Each row is a point on a landscape with many valleys, with its height.
From any point a ball rolls to the lowest of the 2 points nearest to it. It stops when none of these is lower. Distance is the straight distance between rows; heights are no part of it.
(602): [ 65 114 117 118 109 157 152 111 143 123 122 171  85 162 141 107 110 115
 175 173]  (h 437)
(139): [155 150 132 113 127 113  89 111  69 129 109  94 159 135  76 142 152  61
 123 108]  (h 732)
(467): [155 125 145 138 130 103 131 108  69 103 101 113 119 146  99 113 154  74
 116  95]  (h 695)
(576): [139 115 147 195 154  98 160 136 115  90 137 174 142 158 135 125 100 140
 163 152]  (h 339)
(600): [ 39 100 187 151 168 106 142 116 188 116 142 133 155  86 139  77 166 102
  89 119]  (h 415)
(841): [172 158 133 104 113 114  86 176 111 151 135 113  93 138 162 121 131 107
 110 108]  (h 336)
(123): [168 119 137 194 100 159 158 127 145 153 100 101  93 160 159 162 131 159
  88  97]  (h 560)
(329): [121 150 165 130 175  98 166 105 120 118 156 109 157 123 150 141 144 192
 141  90]  (h 715)
(642): [ 68 120 128 147 172 104 125 127 168 168 153 166 172  90  87 110 127 157
 145 157]  (h 448)
(827): [113 125 118 135 165 110 142 138 118 110 159 187 128 143 109 116 119 133
 162 167]  (h 295)
(346): [145 109 177 158 140  95 196 100 109 115 147 107 131 151 152 142 150 166
 112 110]  (h 729)
(446): [123 149  97 138 129  85 139 123 131 130 151 144 173  71 126 134 123 148
 170 157]  (h 638)
(594): [ 86 129 172 121 155 125 138  84 112 147 109 114 140 165 128  87 184 116
  86 123]  (h 753)
(35): [130 154  88  70 145 110  68 141 121 191 159 158 150 124 110 161  98 137
  99 140]  (h 200)
(572): [178 124 156  99  78 188 109 190 104 109 114  68 125 158 119 105 127 115
 106 101]  (h 239)
(462): [176 171  96 103 152 118 101 145 125 104 164 145 129 104 142 168 102 139
 118 138]  (h 716)
(749): [ 81 106 117 131 131 170 126 136 140 123 120 150 120 156 110  73 100 127
 153 145]  (h 412)
(67): [113 113 151 144 136 167  97 110 107  63  61  86 134  81  83 111 191  71
 116 118]  (h 518)
(548): [137 161 122  66 116 143 154 137 127 118 146 126 146 132 125 104 140 137
 140 150]  (h 186)
(256): [ 78 147 179 126 191  73 154 103 131 134 140 141 174 136 115  98 182 130
 130  94]  (h 754)
(313): [111 129 113 133 148 121  82 128 136 178 127 159  75 144 102 110 126  99
 174  98]  (h 155)
(635): [143 127 126 178 114 215 106 146 125 156  85  86  90 170 176 160 136 144
 123 100]  (h 533)
(808): [110 130  95 113 174  87 119 106 135 149 158 199 145 131 114 171  76 163
 148 125]  (h 282)
(76): [142  99 151 120  94 183 130 169 142  94 112  60  90 125 135  95 146 153
  63 129]  (h 398)
(117): [108 170 157 112 186  93 140 139 156 163 158 172 151 141 129 114 160 135
 158 124]  (h 770)
(389): [150 136 169 105 156 102 157  77  81  81 128  89 140 135  91 133 179 112
  99 121]  (h 731)
(823): [ 86 128 172 137 177 115  80 143 131 130 105 119 125 120 133  78 209  48
 120 128]  (h 554)
(563): [115  95 151 172 133 128 139 133 129  80 115 146 122 157 117  91 116 134
 121 137]  (h 378)
(447): [176  79 162 124  93 184 135 162 107  88 100  71  96 146  85 123 138 126
  69  94]  (h 337)
(191): [125 124 168 201 132 121 149 105 154 108 110 119  68 149 159 120 144  94
 130 102]  (h 640)
(546): [153 122 131 131 111 140 170 104 109  89 137  86 162 134 118 132 125 173
  84 152]  (h 581)
(632): [127 137  85 110 157 106 104  91 131 119 161 161 144 110  64 153  78 161
 126 120]  (h 228)
(124): [144 123 103 107 146 103  73 114 132 106 160 137  99 102  85 129  97 131
  91 104]  (h 294)
(214): [155 107 167 183 121  84 166  98 108 124 108 123 109 142 127 124 146 101
 130 101]  (h 664)
(460): [157 123 101  84  82 125 176 110 131 109 146 115 158  85 157 174 101 178
 125 158]  (h 658)
(492): [140 160 132 122 119 149 103 151 146 151 113 104  53 131 194 128 136 135
 145 106]  (h 263)
(744): [153 125  85 133 105 139  93 120  85 131 119  97 108 119 131 145 101 132
 120 145]  (h 408)
(259): [134 133 120 159 115 128 149 101 128  96 116  99 161  83 117 121 138 148
 133 161]  (h 610)
(830): [116 110 139 173  94 200  77 146 111 147  92  90 104 170 140 120 124 129
 167  80]  (h 503)
(747): [131 148 109 120 131 106 128 175 183 128 145 161 136  74 118 127 124 125
 169 155]  (h 659)
(914): [195 119  93  80  91 122 141 119 110 131 171 108 142 131 145 198  74 113
 122 153]  (h 756)
(240): [103 158 142 171 167 129  94 167 114 150 125 138 117 139 152 101 174  73
 132 150]  (h 597)
(157): [105 146 148 174 166 117 139 121 130 119 137 129  89 156 161 112 171  88
 142 134]  (h 621)
(699): [ 71  99 121 121 131 104 164 100 171  86 151 157 146  88 115  99  96 183
 151 132]  (h 349)
(195): [ 82 153 138 143 175  79 105 118 172 191 140 149 107  92 136 108 174 104
 126 125]  (h 172)
(516): [ 90 129  71  55 110 138 107 154 126 180 123 199 144 148 123 145  90 138
 140 155]  (h 181)
(706): [108 140 110 127 165 111  76 137 137 129 131 127 119  84  79 105 136 113
 111 121]  (h 357)
(498): [166 143 104 121  91 159 158 141 108 115 120 143 113 159 134 148 100 101
 194 140]  (h 806)
(777): [ 74 115 132 180 165  84 123 112 185 137 135 141 100  83 138 108 142 105
 130 114]  (h 242)
(553): [100 115 139 156 104 216 117 164 135 103 103  83 102 139 168  88 141 151
 113 148]  (h 441)
(727): [ 95 112 132 135 176  77 101 116 144 128 151 158 161  81  58 114 146 139
 112 142]  (h 413)
(439): [123 177 116 115 150 125 147 141 161 149 140 184 131 143 162 139 128 133
 180 121]  (h 783)
(925): [179 103  90 101  78 217  81 168  98 131 129  77 110 141 165 197  63 153
  88 132]  (h 409)
(375): [149 126  71  78 128 128  61 131 105 158 159 134 137 146 148 179  45 122
  84 142]  (h 291)
(872): [143 143 119 135 156  84 113 173 165  91 169 170 150  66 109 132 114 145
 126 116]  (h 676)
(354): [123 125 171  99 146 105  78 166 121 124  87 124 121 106 125  90 208  54
  91  91]  (h 494)
(623): [155 154 131 125 178  80 123 142 130 101 167 139 162  97 139 150 108 172
  93 107]  (h 694)
(780): [189 106 113 127  63 190 145 142 105 140 102  73 151 131 120 155 117 150
  88 146]  (h 515)
(317): [185 127 131  78  63 121 213 111 143  98 154 111 143 119 130 141 112 163
 124 129]  (h 677)
(684): [145 134 136 150 119 129 157  92 146 143 119 108  41 146 176 142 153 139
 147 120]  (h 193)
(351): [ 95 123 123 175 123 114 157  87 182  94 134 131 135  85 146 125  90 184
 139 121]  (h 322)
(107): [154  75 173 185 111 170 152 126 140 142  85  81 108 155 132 139 185 127
  74 103]  (h 586)
(528): [147 137 105 128  89 159 157 116 144 107 112 100 124  99 153 146 125 146
 142 173]  (h 634)
(770): [147 146  93  82  89 181 110 158  84 136  97 138 127 167 141 172  89 109
 191 149]  (h 820)
(468): [ 49 105 157 148 128 122 164  97 193 122 149 137 150 103 119  77 123 128
 138 128]  (h 380)
(945): [128 139 124 152 113 164  96 116 108 142  91  91 120 133 121 120 128 121
 118 113]  (h 457)
(372): [ 98 128 137 172 152  79 134 121 194 128 143 161 127  78 158 128 115 161
 133  96]  (h 287)
(312): [125 115 180  92 159  66 118 117 122 112 101 148 142 132 113 111 180  85
  91  70]  (h 559)
(290): [155 155 116 128 132 127 175 129 143 113 123 172 104 162 157 159  99 127
 181 118]  (h 794)
(603): [127 122 116 127 134 136  71 141  99  89 108  96 124  87  76 112 155  94
 103 129]  (h 428)
(21): [102 120  90 129  77 106 144 109 117 161 102 181 135 151 132 158  75 125
 170 132]  (h 379)
(347): [138 115 153 157 112  84 175 106  96 147 141 138 157 169 176 144 113 166
 141 136]  (h 743)
(173): [144 125 135 117 113 103 199  97 128  91 165 130 143 120 128 128 121 169
 178 122]  (h 696)
(204): [ 84 125  71 118  93 114 144 116 141 176  90 195 192 114 133 158  98 154
 166 145]  (h 417)
(480): [124 105 180 102 139 117 138  70  91 114  74  87 122 151 108 106 200 106
  75 119]  (h 762)
(719): [154 100  73 107  95 168  52 149  76 135 133 102 110 146 128 169  59 123
  99 143]  (h 355)
(595): [201 117 100 105 101 194 100 152  88 123 143  46 136 126 143 179  97 128
  80 152]  (h 461)
(202): [180  97 132 118  78 143 187 123  96 141 147  74 161 149 120 158 152 157
  63 153]  (h 553)
(720): [161 133 160 119 123 105  49 194  99 125 104 104 108 117 136  99 165  77
  89  85]  (h 418)
(89): [192 144  93  66  91 111 114 160 106 136 165 122 113 135 149 157  74  79
 153 118]  (h 776)
(665): [105 159 128 124 154 105 106  80 143 183 119 138  80 144 130  97 154 105
 145 103]  (h 42)
(172): [ 97 101 133 146  92 139 150 102 111 124 110 118  71 157 138 103 144 104
 177 158]  (h 465)
(377): [135 148 151  92  98 187 137 180 123 116 130  97 124 154 141  78 141 116
 143 136]  (h 283)
(273): [100 141  96  81 161 133 111 139 159 206 141 190 161 117  93 148 115 167
 122 153]  (h 100)
(147): [176 152  79  74 142 121 115 154 139 108 184 155 155 126 152 201  62 111
 135 157]  (h 734)
(170): [114 118 116 153 122  75 139 103 139 146 136 191 140 133 121 115  81 154
 144 112]  (h 330)
(100): [137 107 152 194 109 181 142 124 123  95  64  54 151 105  98 126 182  89
 109 117]  (h 591)
(38): [120 150 105  56 109 129 144 152 124 149 151 175 176 149 129 121  89 134
 147 139]  (h 244)
(550): [104 162 156 134 143 117 152  94 123 145 135 110 180 140 140 100 160 157
 116 132]  (h 733)
(197): [109 145 105 129 171 117  99 150 117 158 148 185 113 137  78 119 137 104
 167 159]  (h 240)
(828): [ 53 109  93 125 128 139 136 130 176 170 108 208 175 104  90 122 102 153
 163 159]  (h 447)
(793): [125  91 143 174 102 191 155 130 135 111 114  77  64 150 155 107 144 130
 148 149]  (h 470)

Where does a ball stop that starts at each point below?
(214) -> (684)
(172) -> (665)
(312) -> (684)
(828) -> (632)
(468) -> (665)
(498) -> (329)
(347) -> (665)

Call two points neighbours if one is among the 2 nearest of the other. Go from one point of each pair to the other, from neighbour to neighbour, staying as low as possible. Name the highest point that can't be avoided.
(548) and (273) -> (38)
(684) and (719) -> (139)
(273) and (572) -> (377)
(665) and (273) -> (793)
(665) and (632) -> (100)
